Points on a hilly landscape, in no order, each with its height.
A ball rolls from a point to the lowest of its 3 nearest points, and stops where none of them is lower. Distance is the straight distance between rows; heights are no part of it.
pigo height 342: [141  74 106 163 112 102 192 166 183 124 162 124  70 112 107 111 140 136
 196 128 145 147  97 108]
pomom height 537: [125 135 131 111 131 110 122  80 121 157 139 115 113 129 143 156 122 138
 136  78 117 114 107 114]
bipo height 689: [144 129 170 140 132 154 110 134 115 138 105 172 137 124 115 140 103 175
  53 177 154 143 167 148]
Vobo height 664: [ 89 141 158 140 143 145 112  89 122 155 119  89 139 139 157 136 121  81
 147  82  94 112 120 144]
sema height 791: [144 116 201 131 133 160  97 132 140 143 118 135  96 127 106 153 139 187
  60 201 177 149 180 115]
suzen height 244: [150 126 118 108 105  67 137 138 139 134 149 123 115 145 144 139 136 143
 159 107 153 137 108  86]
vog height 477: [110 158 147 152  98 145 111  89 119 146  88 105 187 109 141 113 124  93
 123  74 115 135 147 162]
roli height 404: [150 124 130  93 157 134 128 102 116 138 139 173 107 113  81 167 139 171
  90 150 124 127 133 129]
Tefut height 170: [101 126 120 100 117 112 154 166 156 109 143  95  94 134 147 100 120  87
 193 143 160 140 132  88]
fal height 603: [119 147 149 131 108 138 122  77 117 158  96 140 158 108 114 129 105 131
 116  78 113 141 143 155]
Pimum height 680: [133 134 152 106 138 144 127 103 111 149 109 181 128 112  87 145 105 164
  81 134 133 146 151 145]
gen height 769: [173  45 112 183 132 103 184 196 164 133 141 170  89 136  81 158 173 165
 167 159 104 163  76 114]
getod height 254: [134  81 106 152 116 113 189 166 181 116 165 104  68 102 116 103 136 113
 200 124 150 141 103 107]
Nedir height 608: [120 136 129 110 130 110 118 103 129 150 147  93 108 144 169 146 123 123
 150  88 126 111 105 104]
lise height 690: [ 63 149  76  65 148 137 159 162  84  85 123 132 137 117 121  58  83  64
 178 128  88 137 106  87]
Gumol height 672: [ 65 147  71  91 161 142 116 160  85 101 130 126 151 155 188  63  65  87
 147 121  81 118 117 133]
Nali height 141: [ 99 136 118  93 122 115 137 167 140 114 143  89 110 145 166 103 110  87
 177 138 152 137 136  90]
fud height 809: [152 106 209 152 112 151  86 129 154 153 110 115 101 128 122 162 152 207
  64 195 178 146 185  97]
tuda height 506: [182 109 105 122 113  65 152 173 137 124 134 166 127 146  94 165 177 157
 148 147 140 160 111  92]
Kagas height 777: [157 125 174 184 125 160  89 133 122 127 108 158 138 125 157 144 106 183
  43 181 147 105 156 157]
Kuvob height 428: [ 84 137 123 119 168 150 108 129 113 130 141  86 126 162 196 117 100  74
 146 113 101  96 113 136]
rusof height 486: [133 144 140 142  97 141 118  95 110 144  91 157 172 108 116 115  96 146
  85  94 131 147 153 164]
dudu height 425: [185 118  96  93 146  98 129 137 116 122 151 160 111 123  97 177 170 172
 105 155 135 133 119 111]
vibop height 501: [108 166 146 167 108 152 104 101 115 129  89  87 202 123 148 103 139  61
 124  87 102 126 137 167]
Duve height 274: [ 76 138  97  73 146 142 160 179 115  91 135 119 118 121 136  81  99  60
 178 157 121 131 128  93]
runod height 629: [137 136 155 131 122 149 116 123 107 142 102 181 147 117 108 130  97 169
  65 147 144 145 162 154]
Mokub height 670: [ 75 151 154 152 149 159 115 117 118 141 108  87 163 164 158 111 119  50
 140 103  80 107 117 167]
nevo height 203: [124  99 118 134 109 107 176 164 180 113 157 107  76 114 117 107 133 102
 200 132 154 145 115  98]
subi height 671: [106 137 148 124 141 129 115  81 124 157 126  95 121 129 150 145 120 109
 147  77 108 111 113 127]
Duf height 782: [159 119 200 161 119 157  81 134 136 149 111 128 114 129 147 158 134 198
  45 193 167 130 178 116]
getok height 424: [129 132 135 110 130 118 125  75 117 163 123 142 121 122 110 158 118 145
 127  85 109 123 114 124]
gis height 167: [ 73 142 121 133 173 161 110 132 106 127 133  98 141 169 181  98  96  68
 142 117  83  89 109 158]
rosoz height 328: [162 122 115  92 148 106 130 103 114 135 145 169 106 117  94 173 141 175
 105 133 123 123 119 117]
dogat height 750: [152 122 187 159 125 163  91 137 124 135 108 145 128 131 145 149 117 189
  45 191 165 136 171 137]
Pama height 277: [168 127 104  96 132  83 129 111 116 136 148 153 111 130 116 170 148 169
 123 114 126 128 103 105]
doz height 536: [ 92 137 121 110 155 139 111 134 122 130 144  81 119 160 198 119 105  87
 154 112 117 105 115 122]
mek height 560: [ 89 142 139 129 155 147 108 108 121 141 132  81 122 153 180 127 111  83
 151 100 101  94 111 137]
zez height 478: [183 114  97 106 117  75 146 162 128 123 136 160 128 143  98 170 172 162
 134 148 138 151 109  92]
vamaz height 669: [110 141 151 128 127 137 122  73 120 166 104 120 136 119 125 140 117 120
 140  72 107 127 124 139]
tidu height 619: [198 102 102 109 149 133 123 151 142 110 164 135  99 117  90 186 200 176
  87 194 158 144 143 118]
suv height 641: [195 103  98 115 124  90 148 179 133 115 135 163 128 130  87 175 189 160
 128 175 137 165 123 102]
Kom height 784: [189  78 113 140 127 100 160 194 154 122 123 164 124 138  67 183 208 149
 141 184 124 177 117 104]
siku height 685: [ 70 151 148 159 163 165 115 126 111 127 108  99 169 172 153  98 114  44
 146 112  74 103 117 173]
lita height 196: [ 85 139 111  82 140 130 130 171 124 104 140  97 118 148 175  97 103  78
 169 144 139 130 136  94]
Burob height 384: [129 157 108 186  82 147 103  78 127 102 108 116 189  91 137  85 117 128
  95  80 130  84 143 190]
mefa height 525: [ 88 179 140 172 125 145 105 124 104 110  94  89 212 156 151  84 146  39
 128 105  88 109 125 178]
Tari height 386: [176 116 110 114 110  61 150 158 137 128 137 156 125 145 105 159 163 162
 147 137 141 152 105  89]
vufav height 498: [168 115 123  93 164 134 131 119 125 127 153 163  91 114  81 174 162 177
  85 173 139 127 137 125]
Viki height 651: [106 139 136 120 144 130 109 102 125 146 138  83 117 147 175 136 115 103
 152  91 115 103 110 121]
Tifa height 783: [174  36  97 193 129 109 188 195 162 130 154 155  80 127 105 142 159 171
 164 144 116 167  63 119]
Pigif height 249: [129 131 120 104 113  87 124 135 142 134 146  93 109 157 172 133 127 122
 165 108 152 130 119  89]
tofa height 402: [ 71 144  88  69 146 138 134 176  99  93 129 120 134 144 164  73  79  70
 169 146 111 134 132  98]
panup height 610: [108 138 122 105 136 120 111 133 129 133 151  82 115 156 189 124 113 105
 156 110 140 114 120 105]
Tig height 732: [135 129 143 100 140 131 134  93 109 151 122 175 122 111  86 156 115 160
  98 122 119 136 131 140]
Baf height 271: [136 147 116 175  81 142 103  91 118 113 107 147 179  99 133  96  98 153
  79  91 133 108 146 190]
lonel height 511: [146 118 152 101 160 153 127 114 119 136 135 172 101 117  73 163 136 173
  79 175 140 133 150 131]
buvup height 186: [111 120 125 111 109  99 158 163 167 115 146 100  95 135 137 105 126  93
 193 133 164 142 131  89]
Buf height 546: [168 108 132  99 164 151 127 122 132 123 156 150  87 116  76 177 168 180
  79 188 152 132 148 123]
Diruf height 106: [135  97 123 138 103  83 173 161 177 124 146 122  86 137 109 118 139 124
 196 128 156 149 109  92]
resu height 655: [ 99 189 112 181 110 149  95  67 122  64 123  76 192  96 126  61 173  73
 107 108 105  44 140 180]
tufu height 677: [148 134 148 164 114 149 101 123 109 125 104 176 160 117 134 118  88 178
  52 150 144 120 151 172]
bur height 320: [147 129 116  97 137  99 126  89 117 149 142 143 111 125 117 161 130 158
 126  94 120 118 107 116]
beku height 209: [126 117 129 113 103  81 154 155 161 126 146 106 104 143 137 121 135 119
 185 121 159 144 122  82]
fipor height 268: [154 116 116 117  98  59 149 153 149 133 139 132 114 151 123 137 143 148
 164 118 154 146 107  82]
fubek height 581: [169 100 145 113 159 153 119 121 154 123 160 125  71 114  77 177 180 186
  78 205 173 135 156 120]
rab height 534: [115 169 106 190  89 148  95  63 135  86 119  93 187  87 129  70 146 105
 108  91 117  57 144 188]
goz height 524: [174 105 112 130 105  63 161 169 147 128 131 162 121 149  89 149 167 154
 160 141 138 161 103  90]
tizol height 691: [142 124 174 119 144 160 115 127 116 139 109 170 118 121  93 143 116 174
  61 184 151 147 166 137]
nezit height 411: [155  77 117 157 108  81 183 169 171 127 145 145  91 136  91 127 153 142
 188 134 138 151  94  99]
kerat height 247: [155 129 107 104 120  73 126 116 126 139 146 134 114 138 136 164 137 154
 139 101 136 131 106  95]
niret height 602: [124 144 147 127 108 137 123  82 116 161  94 153 158 107 107 132 101 142
 104  89 121 145 145 152]
Kaz height 747: [143 120 182 115 148 162 113 127 124 141 123 158 105 120  89 154 132 174
  68 194 163 146 169 128]
Vemon height 569: [ 70 143  81  85 160 144 114 166  91 100 138 114 145 156 191  75  74  86
 146 134  93 117 123 123]
Balis height 578: [138 138 146 132 114 143 118 111 104 140  96 177 157 108 108 126  87 161
  73 125 136 146 152 164]
Voge height 458: [122 166 136 164  89 148 104  87 115 137  89 106 194 107 138 103 126 100
 114  71 118 131 151 170]
fuzo height 523: [ 99 154 160 143 119 147 113  82 123 161  96  99 160 124 133 126 125  87
 139  74 102 127 133 150]
Fibo height 213: [142 129 117 105 117  81 124 121 130 142 149 110 114 148 162 145 130 141
 150  96 141 127 109  91]
vuzo height 495: [114 157 152 151  97 145 115  84 118 155  90 114 176 110 129 116 116 106
 121  69 116 139 148 161]
raba height 549: [199 108  93 106 137  99 138 165 127 115 146 160 122 124  95 182 196 166
 106 177 142 149 127 106]
Bezur height 585: [158 103 162 114 157 165 119 120 153 129 154 132  73 114  74 169 171 183
  76 204 169 137 161 117]
zak height 628: [116 185 112 182 100 151  94  86 115  90 111  79 206 103 149  77 161  73
 106  91 108  80 138 186]
golev height 374: [ 85 143  99  92 154 147 113 161 108 105 142 100 127 161 196  92  90  81
 154 131 117 117 127 117]
Mipi height 785: [183  26  93 194 140 127 179 210 152 138 147 161  83 135 112 162 166 184
 152 156 100 177  65 117]
pavos height 592: [140 127 161 103 150 152 128 113 115 142 120 177 112 116  81 153 122 165
  80 165 141 139 153 137]
Rotik height 593: [108 179 107 185  98 151  98  72 132  80 119  82 193  87 132  69 156  92
 108  93 114  59 144 187]
Pezi height 527: [ 64 148  75  73 146 138 133 172  86  93 124 130 150 140 163  63  69  80
 169 135  94 134 126 103]
ralu height 548: [ 75 141  99 107 166 150 108 149 104 113 143  99 135 164 197  96  83  83
 143 127  97  96 121 138]
Funi height 223: [ 85 130  92  85 140 144 176 176 127  87 147 112  95 103 126  87 113  60
 186 153 123 126 118  93]
midok height 615: [ 83 140 151 138 155 154 114 108 118 146 124  82 136 155 168 124 113  75
 148  95  91 103 113 149]
Rasu height 668: [166  73 118 160 118  79 181 185 161 128 136 168 104 139  76 152 168 152
 171 154 122 163  88 101]
Mafi height 238: [112 103 110 119 127 126 184 171 167 104 156  96  72  99 122 101 129  80
 197 143 145 130 119  99]
Vatul height 714: [131 138 147 110 127 132 128  81 115 160 111 169 130 110  94 150 112 155
 112 101 117 138 134 139]
sab height 185: [ 88 126 111  93 131 131 163 172 147 100 144 104  95 120 140  90 117  69
 190 153 149 134 135  92]
Tuva height 653: [ 79 152 162 151 141 160 115 105 120 150 104  85 160 146 149 118 122  59
 143  91  91 115 122 159]
zef height 390: [134 154 131 154  86 139 109  87 117 140  90 137 185 101 129 109 104 134
  99  78 127 137 147 174]
bevif height 280: [131 144 116 194  89 142 101  81 130 103 110 147 171  97 126  88 102 160
  81 101 139  75 138 201]
tor height 542: [116 136 142 120 133 123 120  75 122 163 128 121 121 124 129 152 114 134
 134  75 109 117 113 128]
kup height 187: [141 136 123 188  98 146 106 101 122 106 109 166 169 109 133 106  88 169
  65 121 136  90 136 195]

Two balls start at each pair of points below. Name the first point that both come to, or write never.
Pezi, Vobo: never
sema, vufav: roli
subi, Vatul: getok
pomom, Tig: Pama
Pimum, Buf: roli

Where does a ball stop that starts at each point below?
zak: kup
Gumol: Nali
Tuva: gis
Bezur: Fibo
fubek: Fibo
tizol: Fibo
